Points on a hilly landscape, in no order, each with its height.
A climber steps from a point to the highest of its 2 nearest points, and stops where none of them is higher. Distance is the straight distance between rows; heights are no part of it.
z33: [-7,10,0,6,9,-10,16,-16,-8,6,-1,7,6,2,18,27,9,-6,2,-6,8,10,-12,0,4,-2,-10,-2,-12,-14,5,13,2,2]  (h 6.10)
z918: [11,-2,-15,16,-3,-5,-9,-3,1,1,25,-12,-17,-5,-5,17,8,1,5,2,-2,-6,2,17,15,-2,28,3,-2,-3,14,-4,2,2]  (h 3.84)
z168: [-7,17,-1,1,1,-9,-17,-13,-25,1,2,-19,-13,4,-13,5,5,-11,-6,10,-1,-3,7,-10,5,15,11,-4,-9,-14,-4,1,-1,4]  (h 4.45)
z294: [-10,-12,1,14,0,-6,-16,11,6,10,3,-19,0,8,-6,6,11,4,2,6,-13,-9,12,0,-10,-3,11,2,6,6,-25,-22,7,2]  (h 4.78)
z499: [10,-3,-3,-7,4,-6,21,0,16,0,-2,7,6,5,8,6,4,9,8,-13,-1,10,0,5,6,-5,1,1,-4,-3,9,7,0,-9]  (h 5.91)
z173: [-15,10,8,9,-4,4,-18,-6,-22,-2,1,-17,-18,5,-3,1,-2,-6,-1,22,-1,-4,14,-5,8,17,19,-4,-15,-17,-4,-13,5,1]  (h 4.82)
z990: [1,9,-1,5,0,-10,-8,-6,4,2,-4,-17,-11,-9,-16,15,10,2,14,2,-5,-11,-3,11,-8,-4,-3,5,-5,-11,-9,3,11,14]  (h 1.95)
z702: [-4,-6,17,-3,5,13,2,5,-10,-12,-5,24,5,7,16,-15,-16,11,-4,3,9,8,9,3,4,-4,7,-2,-10,-4,1,-3,0,0]  (h 5.06)
z445: [-11,-6,8,15,-13,19,-1,6,16,1,0,-1,-13,-2,-1,-22,-6,-1,-1,12,-9,-7,13,-3,-3,4,-5,5,7,19,-20,-8,3,10]  (h 1.43)
z25: [21,4,-3,-14,2,-11,6,-7,11,4,-21,9,23,-8,-14,4,4,-1,-4,-1,-3,15,-8,1,1,0,1,-1,11,-7,11,1,-7,-11]  (h 5.00)
z945: [14,9,1,1,0,-5,7,-1,11,11,-16,-11,2,-18,-10,-25,8,-10,11,-9,-18,7,-5,9,0,3,-4,2,15,7,-8,10,-10,3]  (h 3.96)
z557: [8,10,-5,-1,-9,-19,5,-11,-4,4,-26,5,0,-1,-11,7,0,-17,-4,3,-9,2,-11,7,-1,2,-11,-1,12,6,-9,18,-4,-10]  (h 2.97)
z618: [9,1,-2,6,4,-4,-20,-5,-6,-1,25,3,-6,-3,-9,14,1,7,-1,-7,23,7,-6,5,0,-10,17,7,-19,-14,19,1,11,8]  (h 1.24)
z741: [-12,-13,2,-5,-6,7,1,-2,-6,2,-7,20,13,4,12,2,-13,-10,-17,19,6,7,-11,-16,7,0,-18,-6,1,9,6,7,-10,-6]  (h 3.13)
z14: [-7,-3,20,0,-2,20,-5,18,-8,-15,-2,22,3,4,9,-11,-13,6,-1,-2,3,-9,20,0,-1,-11,-5,4,1,4,-6,-11,-4,3]  (h 5.37)
z601: [11,5,-13,-3,-9,-11,0,-7,-6,4,-1,-15,-13,-2,-9,-1,5,-15,-6,3,-14,-5,5,4,9,13,5,-1,19,5,-13,13,-7,2]  (h 2.47)
z559: [-6,-7,15,11,7,5,-14,19,-10,-6,18,0,1,12,7,-6,-8,10,6,1,8,-12,13,7,-13,-12,13,-2,-2,6,-12,-15,3,8]  (h 5.63)
z910: [-8,2,8,-8,2,12,18,6,10,-7,-17,17,7,-10,10,-16,-6,-6,6,-5,-8,10,3,-6,-9,-7,-28,14,-11,16,4,2,6,-16]  (h 2.70)
z104: [16,4,-6,-1,4,-7,6,-2,20,1,-6,-2,-2,-8,-8,4,3,9,9,-8,-5,5,-10,9,5,-4,3,4,-5,-11,7,8,7,-1]  (h 5.33)
z394: [17,7,-8,3,3,-10,6,-9,11,-4,7,5,1,-15,-4,24,15,4,7,-11,2,2,-7,22,3,-8,8,5,-13,-15,21,1,10,9]  (h 4.74)
z498: [-16,-1,18,13,5,14,-11,12,-19,-2,15,3,-1,9,15,0,-9,1,-4,8,8,-11,18,-8,3,-4,6,-4,-5,1,-10,-16,-6,13]  (h 5.30)
z468: [4,-14,0,7,-9,13,6,6,14,4,-4,2,-3,5,4,-6,-17,-4,2,1,7,6,1,-5,6,-2,-2,-4,11,11,0,5,-16,-7]  (h 2.00)
z152: [-3,-3,7,-8,2,6,11,7,7,-7,-9,7,2,-8,2,-23,-4,7,12,-11,-10,7,-1,-7,-6,-11,-11,10,-10,10,-1,-2,8,-15]  (h 2.49)
z328: [-2,-2,-6,2,0,10,-13,1,1,2,2,-24,-13,2,-2,5,-7,5,-2,12,3,-6,4,0,4,14,20,-4,3,-11,-11,-5,-3,4]  (h 2.25)
z746: [-5,-1,-1,-13,8,9,14,5,4,-5,-15,18,16,-12,9,-3,-8,-6,2,-3,-1,6,-9,-12,-12,-8,-32,11,-6,5,13,7,11,-24]  (h 2.50)
z553: [3,-14,7,-14,-5,11,8,11,10,-4,7,6,-2,5,17,-28,-12,8,-7,5,7,3,13,-2,-7,3,4,-1,6,14,-7,3,3,3]  (h 1.04)
z619: [13,10,-7,7,2,-18,5,-15,2,-1,-2,-3,0,-10,-12,25,10,-7,6,-9,1,0,-7,23,3,1,7,-4,-2,-11,10,4,-5,10]  (h 4.12)
z127: [-9,-3,5,6,-3,10,-4,-3,-10,-5,-3,9,-13,12,9,-5,-15,8,-6,17,13,4,7,0,10,7,16,-6,-10,-7,-4,-1,2,0]  (h 4.73)
z641: [-13,6,7,6,2,4,-23,-1,-22,-3,13,-6,-16,2,-2,1,-3,3,-2,22,12,-4,3,-6,8,0,12,0,-21,-15,4,-8,14,8]  (h 5.10)
z363: [4,-16,13,-2,-6,1,-13,12,-6,-6,15,4,-12,7,14,-10,-8,14,9,2,6,-8,7,10,-5,-19,8,0,-2,1,-6,15,11,-1]  (h 0.68)
z273: [-6,-3,17,6,7,3,-9,17,-4,-10,10,8,7,8,-1,-9,-1,18,14,-12,0,-6,9,5,-18,-19,3,4,-8,5,-5,-16,14,1]  (h 6.03)
z740: [-7,-8,0,10,4,-3,-18,6,-7,1,18,-17,-1,6,-6,7,9,5,1,6,0,-7,3,-3,-8,-9,18,-1,-3,2,-11,-18,11,5]  (h 5.18)
z199: [5,18,-2,-2,2,1,-5,18,18,8,-19,-3,-1,0,-2,-14,15,-1,-1,-11,-19,-4,-2,-1,-8,15,-27,7,12,8,-8,1,-13,5]  (h 6.23)
z669: [10,-3,7,-13,-2,-3,14,10,15,4,-1,-5,1,-7,4,-30,4,3,20,-14,-9,11,4,-4,-4,-10,3,5,-1,8,5,-11,2,-12]  (h 2.28)
z909: [17,9,-10,-2,3,-20,11,2,13,2,-5,3,7,1,-3,15,14,6,-2,-22,-11,-5,1,18,10,14,4,-6,6,-5,11,-9,-12,5]  (h 4.69)
z987: [-7,3,3,-3,-1,19,5,11,5,-10,-6,6,-3,3,15,-15,-1,0,-16,5,-8,3,4,-5,-4,17,-2,5,-1,14,-13,-15,-10,6]  (h 1.33)
z520: [-11,7,0,15,2,0,1,-19,-10,0,-8,-1,-5,5,-4,10,-1,-1,6,7,9,6,-5,8,2,5,5,-8,-11,-12,-2,3,-7,8]  (h 4.06)
z146: [5,16,-4,-14,7,5,-1,5,-5,-3,-28,9,15,-2,-7,-2,14,-2,-2,-7,-8,4,-7,0,-9,4,-23,1,10,-7,4,-1,-13,-5]  (h 5.17)
z586: [13,-9,-7,3,-9,0,8,2,17,10,16,-12,-7,-10,4,-25,5,3,0,1,-10,-3,-2,3,3,-2,20,-1,13,13,-4,-2,13,-2]  (h 1.06)
z832: [-14,-8,10,2,-8,3,-12,16,-4,-6,15,-2,-11,10,7,3,-3,-2,0,9,-4,-14,7,-10,-4,-14,-4,4,-3,10,-17,-6,11,2]  (h 3.80)
z731: [6,8,-15,-1,-2,-14,3,-7,3,-2,13,-7,-9,-1,-11,10,10,3,-6,1,-9,-10,0,1,8,-2,9,5,-1,0,2,8,10,0]  (h 3.22)
z360: [7,-14,4,11,-3,5,-11,18,12,9,13,-17,-11,-1,11,-19,-4,8,7,5,-9,-5,1,3,-4,-3,23,4,11,14,-18,-10,13,-3]  (h 1.26)
z291: [-12,-12,4,-13,-1,22,-11,3,-14,-6,-1,7,11,-3,4,-15,-5,5,-14,13,4,-10,5,-13,3,-3,-3,-2,3,0,-1,-11,-5,4]  (h 4.79)
z134: [4,10,-6,1,5,-9,-11,-5,0,-1,-3,1,-1,6,-18,14,-1,5,-8,-13,12,2,-7,-7,1,8,9,-4,-9,-16,6,-6,-3,1]  (h 2.29)
z461: [9,-8,7,-3,4,5,-10,-1,6,-7,12,0,0,-11,-12,0,-2,14,14,-7,12,4,-4,8,-11,-19,3,7,-14,-10,8,0,17,4]  (h 1.47)
z219: [-12,7,-3,5,0,-2,-7,-3,-8,0,-4,-17,-8,11,1,-1,9,2,-5,-6,-8,-6,4,6,-3,20,7,-3,1,5,-17,-12,-13,6]  (h 1.75)
z815: [1,9,-8,-3,6,2,-13,-2,-8,-5,-4,-10,2,-2,-12,5,1,0,-10,-6,2,-2,-8,-13,3,5,6,-2,-1,-6,0,-8,-14,2]  (h 2.56)
z54: [-10,0,9,-2,-1,16,12,6,4,-11,-14,26,9,-1,8,-15,-13,-1,-7,10,-2,8,5,-6,0,-3,-19,8,-6,11,1,-2,-1,-6]  (h 2.91)
z727: [1,-6,-7,-15,-5,6,21,-7,5,0,-1,3,14,-1,0,-11,11,-5,-6,-2,0,5,3,-5,-4,-3,-8,-4,11,5,8,1,-7,1]  (h 1.14)
z229: [-1,-10,-2,-14,-4,10,-7,-2,-6,-4,-7,7,11,-8,-10,-4,-2,1,-8,2,7,-4,-9,-11,-1,-12,-10,-4,3,-5,9,-6,-1,-1]  (h 4.52)
z411: [7,0,-12,-3,-1,5,-3,4,2,2,-1,-10,6,-3,-6,-3,13,1,-7,-15,-10,-6,2,-5,0,1,6,1,13,6,0,-10,-12,-6]  (h 2.88)
z576: [1,-4,1,-14,-4,14,9,9,8,-2,-8,6,12,0,1,-21,10,2,2,-3,0,0,5,-7,-14,-6,-14,-3,9,6,9,-16,-4,-3]  (h 1.27)
z2: [1,-6,-1,-6,8,2,11,-4,5,-4,5,3,7,-11,4,2,-7,5,9,-13,5,-4,-2,-2,-2,-17,-12,10,-9,-2,7,18,18,-12]  (h 2.89)
z634: [2,-15,-1,-15,3,-2,5,-3,-1,1,-8,18,22,4,-4,-12,-14,6,-7,10,8,14,-6,-8,1,-4,0,-5,-1,5,15,1,3,-18]  (h 1.59)
z584: [-5,15,3,-7,3,14,2,12,5,-8,-28,11,3,-5,2,-8,9,-3,-4,0,-17,-2,-1,0,-7,7,-29,7,5,0,-6,-4,-9,7]  (h 5.62)
z356: [7,3,-10,-1,-15,4,-6,9,17,9,-5,-12,-10,-3,5,-11,16,-13,-15,-7,-15,-2,4,-2,-7,18,-5,1,24,22,-7,-5,-19,-3]  (h 3.54)
z580: [7,-9,-8,13,-3,-4,3,3,6,0,26,-10,-8,1,6,12,7,-1,3,-9,-8,-8,5,12,12,-7,20,0,4,8,5,-7,-6,3]  (h 4.19)
z384: [-9,9,-4,-1,3,6,6,-2,1,0,-15,3,3,7,-2,9,-1,-2,-4,1,0,1,1,-8,2,5,-20,3,-1,-4,-7,12,-14,1]  (h 0.90)
z803: [-5,-6,-5,12,-10,15,-7,2,7,4,0,-17,-15,4,-3,-4,-9,-10,-2,3,-10,0,10,-8,4,16,1,2,13,12,-16,1,-16,-2]  (h 2.72)
z97: [-3,1,-2,3,1,-8,-8,-14,-12,8,14,0,-7,5,-4,11,-10,1,-8,13,20,6,-3,-13,17,1,12,-10,-11,-14,14,9,4,-2]  (h 0.99)
z585: [-2,-4,-11,7,-7,4,-6,-1,0,4,10,-21,-17,5,-2,7,-12,-11,-2,7,-2,-4,6,-9,14,14,13,-3,6,-2,-4,4,-10,-5]  (h 2.46)
z705: [-14,1,4,8,-3,-3,-5,12,3,-1,12,-11,-12,10,3,13,8,3,6,0,-9,-13,2,-7,-5,-5,-9,8,-8,6,-15,-5,7,6]  (h 4.09)
z935: [15,13,-7,-19,6,-4,11,2,13,7,-22,11,23,-5,-10,-4,11,-1,2,-6,-5,13,0,-2,-9,3,-18,0,14,-6,14,1,-8,-11]  (h 5.49)
z615: [-21,-8,2,-2,-16,6,-1,-13,-10,-4,9,-10,-14,0,1,4,0,-17,-4,20,-2,-6,9,-11,4,5,-11,-2,-1,4,-9,9,-2,7]  (h 2.93)
z549: [4,-5,-10,7,-6,-5,-12,-9,-3,-3,13,-10,-14,-4,-12,3,9,8,4,0,2,-1,-4,9,2,-7,19,3,-4,-4,6,1,13,-1]  (h 3.53)
z714: [10,-6,-1,2,1,-6,-1,4,15,2,11,-10,4,-2,-9,4,7,11,5,-16,6,-10,-1,12,-5,-2,15,-7,5,-2,10,-22,-3,10]  (h 1.90)
z896: [2,5,-2,-13,14,0,17,5,4,-4,-5,15,15,2,0,14,9,5,8,-19,1,10,-7,-6,-4,0,-14,3,0,-17,15,0,4,-7]  (h 6.54)
z162: [10,0,-8,11,1,-11,-6,-7,7,4,6,-19,-3,-6,-17,5,7,5,3,-11,0,-5,-2,25,-4,13,22,-8,8,-4,5,-19,-6,11]  (h 2.21)
z598: [-2,16,1,7,3,-22,7,-21,-12,10,-7,2,3,3,6,30,5,-13,-1,14,7,7,-10,2,6,4,-4,-4,-7,-17,2,22,5,0]  (h 5.36)
z722: [-13,4,-4,17,-10,-5,5,-24,-14,3,1,-10,-17,9,-3,9,1,-13,9,15,4,6,4,10,5,12,6,-11,-5,-8,1,9,-4,5]  (h 3.70)
z500: [-10,-4,21,-5,7,9,2,3,-12,-7,-16,37,28,0,9,3,-17,2,2,6,12,12,-2,-6,-3,-11,-13,-1,-9,-7,12,-6,3,-9]  (h 3.69)
z231: [4,1,-6,11,-3,8,-4,2,13,12,-3,-19,-9,-5,-6,-17,-1,1,4,-2,-18,1,4,0,3,14,8,4,17,10,-18,1,-6,1]  (h 3.02)
z433: [10,12,-4,3,-4,-10,-6,-3,-9,5,-24,-7,-8,0,-18,-5,1,-11,4,-4,-12,-2,1,10,1,11,-7,0,12,8,-17,15,-11,0]  (h 2.42)
z754: [13,17,-4,0,3,-30,11,-18,-10,4,-13,11,13,0,2,30,7,-16,-4,3,-4,6,-12,13,3,2,3,0,2,-3,0,22,5,-5]  (h 4.39)
z781: [6,9,-10,11,5,-25,-5,-4,-7,5,10,-27,-7,1,-12,10,11,-6,3,-4,-12,-13,3,25,-1,18,11,-8,11,5,-5,-10,-10,16]  (h 2.75)
z299: [12,18,-7,-6,2,-14,-3,16,4,5,-9,-10,-2,1,-3,5,18,-8,-3,-15,-19,-13,-1,8,-5,12,-21,5,17,12,-9,5,-19,8]  (h 5.35)
z341: [-12,9,-5,-11,0,2,-4,-2,-10,-9,-7,-1,-4,0,-7,-2,9,2,-8,9,-10,-12,1,-10,-4,0,-15,4,-1,-2,-15,0,10,6]  (h 3.65)
z349: [-4,7,-10,-6,4,-1,13,-2,4,-2,-13,13,13,-6,6,10,2,-13,-6,-6,-2,0,-14,-10,-11,-5,-33,7,2,7,7,13,5,-17]  (h 2.26)
z563: [7,-7,19,-12,2,3,0,19,-2,-11,7,16,-4,3,18,-27,-16,16,10,4,3,1,9,11,-10,-14,-2,-1,-4,1,-2,9,14,2]  (h 0.82)
z818: [-3,-5,14,-9,5,3,-7,-5,-10,3,-10,24,21,1,1,11,-10,5,-5,5,17,16,-13,-15,6,-5,-6,-7,-9,-19,10,-2,2,-3]  (h 3.99)
z778: [-10,-7,2,21,-9,-1,-19,-1,-17,4,23,-14,-20,11,6,7,7,2,12,6,13,-1,6,9,2,0,23,-3,-5,-5,7,-8,4,4]  (h 0.63)
z699: [-10,7,7,5,8,7,-16,-1,-14,-10,5,3,-7,0,-8,6,-3,9,-1,2,8,-4,-4,-6,-1,-2,4,3,-21,-16,0,-12,9,9]  (h 5.38)
z664: [-5,13,-5,-9,-2,-10,-7,-14,-24,-6,-9,-6,-9,2,-9,2,3,-10,-10,13,-5,-5,-3,-7,5,8,-2,-4,-3,-7,-10,7,0,4]  (h 4.04)
z734: [-14,14,-3,2,7,-4,13,-10,-11,-2,-19,14,13,-4,14,22,2,-18,-9,-6,2,3,-13,-10,-9,0,-28,3,-3,-4,0,10,3,-11]  (h 1.98)
z3: [-11,-13,9,-3,-4,18,-15,13,-15,-6,15,2,1,2,9,-13,-16,0,-13,16,8,-16,14,-8,1,-3,6,-3,7,10,-10,-10,-1,7]  (h 5.04)
z471: [8,1,2,-8,3,-10,-4,-13,-1,4,-17,14,25,-3,-6,17,-1,1,-7,4,3,18,-17,-6,4,1,4,-2,0,-12,5,5,-4,-10]  (h 4.44)
z324: [-4,-6,-5,-5,-1,-2,13,-16,-4,-1,11,4,8,1,-2,2,5,3,-1,-1,13,0,1,-3,3,-10,1,-6,0,-4,11,9,4,5]  (h 0.96)
z193: [7,-4,-5,0,5,0,5,10,6,-2,25,-4,-4,8,10,10,1,6,1,-9,4,-5,3,-2,11,-7,8,1,0,-1,6,3,-5,5]  (h 4.53)
z565: [-3,-9,7,10,-5,1,-14,-4,-23,6,28,-5,-10,8,9,0,-5,-1,2,-1,21,-3,8,-1,6,-9,23,-13,2,-2,7,-1,0,5]  (h 0.73)
z532: [4,-3,1,10,4,4,14,7,22,3,1,-11,1,-6,-2,-6,-3,2,17,-13,-6,1,-2,7,1,-7,-8,3,1,10,1,2,-10,0]  (h 2.23)
z902: [12,7,-6,-9,2,-6,27,-2,22,8,-13,10,21,-6,5,5,8,-11,3,-7,-8,15,1,1,-5,1,-21,7,8,6,11,13,-9,-10]  (h 6.19)
z788: [-13,13,0,5,3,-9,13,-9,-10,6,3,2,-6,12,17,16,12,-8,-7,-5,4,7,-6,-10,7,10,-9,-7,-9,-8,-1,5,-9,11]  (h 5.53)
z113: [-6,0,-1,3,-3,15,9,-1,15,0,-7,0,0,-5,0,-6,3,-7,-2,-1,-7,4,4,-8,-6,2,-24,8,4,15,-8,15,-14,3]  (h 1.12)
z680: [-13,-10,10,3,0,0,0,-6,-13,0,3,12,-3,2,14,11,-20,-3,1,16,18,-1,-7,-5,9,-10,-8,-2,-17,-5,5,19,8,-5]  (h 1.77)
z337: [-6,17,5,11,8,-12,-1,-22,-18,4,-19,-1,4,0,-6,23,-2,-12,6,6,8,6,-7,7,1,6,-7,-5,-11,-18,-5,13,-6,7]  (h 4.63)
z650: [0,-3,4,-5,-4,14,2,16,9,4,-6,-4,11,-1,-2,-28,5,7,3,-6,-1,-6,8,-2,-18,-3,1,-3,12,13,1,-30,-1,-1]  (h 1.39)
z786: [13,8,-4,10,-6,-11,-1,0,14,19,-10,-17,-9,-9,-8,-19,8,-5,9,-11,-20,-2,2,11,3,15,4,1,24,10,-16,8,-6,6]  (h 3.44)
z892: [-3,2,-1,4,0,5,2,-3,-1,-4,-19,-5,-3,2,0,-21,6,7,-1,-11,-14,4,3,10,-6,14,9,0,-1,7,-13,-13,-10,-3]  (h 2.06)
z297: [9,-6,2,-2,4,-2,-3,-6,4,-7,10,-4,4,-8,-11,2,3,4,8,-17,9,6,-9,5,-6,-9,13,0,-9,-8,14,-14,-1,4]  (h 1.66)
z320: [2,-8,-2,5,-4,-4,2,-4,6,-1,1,0,-9,4,3,15,-14,-3,5,11,9,3,-12,0,12,-7,2,-3,-7,-5,4,13,1,-7]  (h 2.01)
z578: [-12,-2,2,-4,3,6,10,-1,0,-7,-2,10,-3,-1,9,7,-5,1,3,-3,5,-7,-5,-6,-5,-9,-19,6,-11,-2,-6,14,19,-2]  (h 3.14)
z235: [-5,-5,14,-6,-1,11,-3,14,-7,-9,3,16,8,5,1,-9,-3,10,7,-11,6,-11,10,-5,-11,-18,-10,1,-1,2,-2,-7,6,0]  (h 5.67)
z934: [-5,-18,11,1,-3,10,-22,14,-17,-2,23,-2,-9,4,16,-14,-20,3,-6,19,2,-11,14,3,-5,-3,18,-2,7,13,-16,1,9,2]  (h 4.81)
z440: [-1,-9,-3,-1,8,-1,-7,9,-4,-2,28,-11,1,1,8,6,8,5,0,3,-5,-6,-2,-6,1,-18,12,8,-1,3,-6,-3,9,3]  (h 4.85)
z95: [6,-2,-7,-12,8,-6,9,-14,5,-4,-7,11,12,-18,-1,21,1,-2,2,-13,6,-1,-10,-1,-2,-9,-13,8,-5,-17,11,15,23,-9]  (h 2.61)
z873: [-16,5,8,8,-8,7,-5,-2,-14,4,7,-8,-20,15,11,1,-11,-6,-5,19,14,-1,14,-10,12,17,13,-10,-12,-10,-2,-5,-2,3]  (h 4.56)
z857: [26,11,-6,-2,6,-13,10,-2,15,7,-14,-6,5,-17,-14,-5,6,-3,8,-11,-13,4,-7,15,6,3,4,1,10,-2,2,10,-7,3]  (h 4.61)
z643: [-8,-2,2,11,-10,10,-5,-1,1,-4,-4,-7,-13,-1,-12,-12,-9,3,5,16,-3,-11,6,3,-1,0,5,-2,1,2,-12,-11,9,8]  (h 1.61)
z825: [-1,1,-7,2,-11,4,-12,12,7,12,-6,-23,-5,2,6,0,14,-6,-12,-9,-11,-13,5,2,-7,21,3,-1,24,17,-14,-17,-20,0]  (h 3.87)
z940: [-8,8,-3,-3,-1,-9,-2,-12,-11,-8,-17,11,-4,1,-3,11,-8,-5,-8,15,2,2,-18,-7,3,1,-8,-3,-14,-10,-1,6,10,-5]  (h 3.57)
z834: [-9,1,-7,3,-8,-6,6,-23,-11,0,6,-18,-11,-5,-8,13,4,-21,5,10,-3,-4,5,2,6,1,-5,-2,2,-2,-3,19,-2,6]  (h 3.30)
z851: [2,-10,-8,5,-12,0,4,-5,9,5,2,-4,-11,7,1,8,-14,-8,-2,13,4,2,0,-4,15,7,6,-6,9,1,1,11,-8,-4]  (h 2.24)
z922: [-12,-2,2,9,0,14,-6,12,-1,-2,4,-9,-5,11,8,-7,-1,7,-7,-1,-4,-9,13,-3,-4,12,10,2,1,12,-19,-18,-6,3]  (h 1.51)
z319: [2,-11,5,15,0,10,-11,8,3,1,4,-13,-9,5,1,-8,-11,17,13,-8,9,-3,5,15,-3,5,22,-6,2,0,-2,-14,-1,0]  (h 1.62)
z880: [14,7,-19,0,-5,-13,-3,-11,-5,2,14,-15,-16,-5,-12,7,11,-9,-5,11,-16,-10,10,13,13,10,19,2,10,-1,-3,10,5,4]  (h 2.85)
z278: [-9,0,2,1,-2,4,5,-3,-2,-6,-14,17,2,6,6,-1,-16,-4,-13,21,-1,8,-12,-7,7,5,-7,-2,-6,4,-5,-1,-3,-3]  (h 3.21)
z49: [3,8,-2,9,-2,-12,-19,-11,-12,5,21,-7,-18,-1,-9,17,6,-2,-5,2,19,5,-6,-3,8,0,18,-2,-18,-17,21,-3,10,6]  (h 1.13)
z258: [1,-16,7,-20,5,-4,14,7,-4,-3,2,23,18,5,10,-16,-18,3,-1,7,8,14,0,-5,-5,-8,-14,0,-5,11,15,11,5,-16]  (h 1.41)
z237: [-11,8,9,1,15,11,2,7,-12,-11,-4,20,4,5,6,6,-3,8,2,-10,8,3,-7,-10,0,0,-9,-1,-15,-15,4,-11,5,3]  (h 5.76)
z766: [-3,-6,5,5,-9,19,1,9,24,6,-2,-2,-4,-7,0,-21,1,-1,0,2,-7,1,11,-10,-3,5,-17,8,9,18,-14,4,-8,7]  (h 1.28)
z185: [6,4,-6,2,-4,-20,12,-18,5,4,-16,9,7,-5,-2,19,-2,-9,-1,5,-3,4,-15,8,0,-6,-5,2,0,-1,1,20,11,-15]  (h 3.58)
z345: [14,7,-9,-4,4,-11,1,-11,8,-1,7,16,11,-5,-17,17,-1,1,-12,-12,11,0,-4,-3,9,-2,9,1,-8,-12,20,3,8,-1]  (h 2.02)
z459: [0,6,-4,-6,3,-6,-2,-14,-4,-4,-8,-4,1,-11,-11,20,3,-3,5,-3,2,-6,-6,-1,-1,-5,-11,4,-4,-17,-1,14,8,6]  (h 2.30)
z606: [9,4,-12,-3,-5,7,-2,3,11,5,-14,-4,0,-1,-2,-17,8,-10,-12,-6,-12,6,-1,-5,-1,7,-7,2,16,16,0,3,-20,-13]  (h 3.23)
z249: [3,-7,9,-7,4,1,-20,-3,-10,-6,17,14,0,-3,-7,2,-6,14,2,-6,25,5,-3,3,-5,-12,7,5,-16,-16,12,7,20,5]  (h 1.35)
z716: [-3,0,-3,-6,-7,15,-6,-1,-4,-5,-23,9,9,-10,-9,-14,1,-8,-11,11,-5,1,-8,-4,-3,-5,-20,-3,6,7,4,-6,-8,-7]  (h 4.24)
z454: [9,10,-7,5,5,-15,7,-8,-7,1,-2,-14,-1,-3,-10,14,8,-13,4,-4,-4,-3,-6,18,4,8,3,-9,8,-2,-1,3,-18,14]  (h 3.45)
z150: [17,3,-10,-5,4,-9,18,1,16,-1,6,5,4,0,7,8,12,9,3,-13,-7,3,7,14,13,7,17,-2,-2,-3,16,-5,-6,-1]  (h 5.32)
z82: [4,8,-2,-16,6,-14,4,-14,-13,6,-21,12,22,2,-1,14,5,-8,-12,14,-4,13,-15,-4,2,5,-11,-1,6,-6,-5,18,-5,-3]  (h 3.89)
z777: [1,-9,0,-8,-4,8,13,6,12,-5,4,3,-8,12,22,-10,-1,4,-12,2,5,12,0,-2,-3,14,8,-2,0,9,-7,-2,-8,2]  (h 1.17)
z919: [-3,-13,1,22,-4,5,-13,12,10,10,11,-19,-20,8,6,-6,-5,13,14,3,-2,-6,11,16,-3,9,20,2,6,7,-12,-10,7,0]  (h 1.45)
z285: [-2,-11,4,5,-1,2,-1,-8,-13,0,19,4,1,8,2,-4,-10,5,2,1,22,-1,4,3,2,-13,12,-10,-2,-2,10,7,3,3]  (h 0.83)
z846: [-15,-6,3,-12,-2,10,4,3,-1,-9,0,14,-4,-1,8,-2,-4,4,-9,11,-5,-9,0,-13,1,-1,-25,8,-6,2,-7,10,14,6]  (h 3.36)
z51: [6,-10,3,-6,14,-10,5,-7,-9,5,16,19,18,-2,10,11,-12,2,-5,-1,18,11,-13,-7,14,-14,2,-4,-11,-9,24,13,8,-7]  (h 1.07)
z735: [-3,-2,-3,4,-3,5,3,1,8,-2,-1,-2,-4,3,-8,-13,-6,10,0,3,4,-6,1,-2,-3,-3,2,-3,1,5,-3,-4,7,1]  (h 1.76)
z800: [11,-4,-7,-13,9,-6,6,-4,5,-5,4,10,13,-5,-13,-7,-8,8,-4,-7,6,11,-8,-8,1,-8,4,3,-7,-1,19,2,11,-13]  (h 1.79)
z732: [-4,9,-5,-2,1,-7,-3,13,10,2,0,-12,-1,3,-5,11,15,1,1,-9,-16,-15,-2,-5,-5,-1,-18,7,8,3,-10,-4,-2,6]  (h 4.57)
z556: [15,-11,4,2,5,1,-4,11,5,-2,13,-5,-5,5,6,-16,-3,18,13,-11,9,6,5,17,-5,-9,26,0,-2,3,7,-5,5,-5]  (h 1.81)
z370: [-4,4,9,0,0,13,5,8,8,-8,-19,8,1,-6,1,-27,4,6,5,-9,-18,4,5,0,-2,-1,-4,11,-7,8,-7,-15,0,-8]  (h 2.32)
z4: [22,-4,2,-10,2,-8,16,7,15,0,11,0,2,-7,1,-16,0,8,18,-14,1,10,7,10,-1,-14,17,3,-3,2,19,-7,7,-10]  (h 2.05)
z891: [4,-2,8,3,-1,3,-9,12,13,3,0,-8,2,-7,-10,-22,1,13,6,-5,-3,-7,-1,1,-13,-6,12,0,4,5,-6,-23,14,2]  (h 1.56)
z473: [5,-16,1,-10,8,-7,11,0,-4,1,17,14,13,5,14,-1,-18,4,-4,6,12,9,-3,-3,11,-10,3,-2,-5,6,16,20,1,-7]  (h 1.22)
z932: [-7,10,-5,-4,13,0,7,4,-7,-3,3,7,7,5,0,13,9,4,0,-21,2,-1,-7,-12,0,-2,-12,0,-5,-11,7,-4,1,1]  (h 6.13)
z876: [-11,1,-3,23,1,-4,-15,-8,-14,11,21,-27,-13,7,-7,12,2,-5,8,-1,6,-4,10,0,7,14,20,-8,-3,-9,6,-11,-7,4]  (h 0.51)
z648: [-10,-5,-1,16,-13,2,-15,15,10,15,-3,-22,-7,2,-2,-4,6,-8,-3,4,-18,-12,11,-2,-10,13,1,-1,20,21,-23,-21,-3,-1]  (h 4.30)
z703: [8,-9,12,-21,3,5,11,15,1,-8,10,10,7,9,16,-24,-9,12,6,-1,11,3,11,3,-13,-8,2,-5,4,1,5,-6,8,4]  (h 0.93)
z752: [-14,-3,6,-7,0,-4,4,-14,-14,7,-17,20,24,-2,7,15,-1,-11,-14,21,3,9,-16,-13,3,-1,-19,-5,0,-3,4,9,-3,-4]  (h 3.43)
z136: [5,6,-7,9,4,-8,15,1,12,2,-5,-9,4,-7,-4,14,4,-9,7,-16,-9,-4,-10,13,1,3,-13,0,5,5,5,2,-20,5]  (h 2.74)
z153: [9,-7,3,-19,-6,1,25,7,28,5,-2,10,7,-9,13,-9,7,-7,3,-4,-6,19,1,-9,-5,1,-22,8,7,13,8,11,-2,-5]  (h 6.98)

Where does a climber stop that starts at each point below?
z285 | z735
z618 | z499
z258 | z740
z601 | z740
z803 | z499
z563 | z910
z586 | z499
z360 | z910
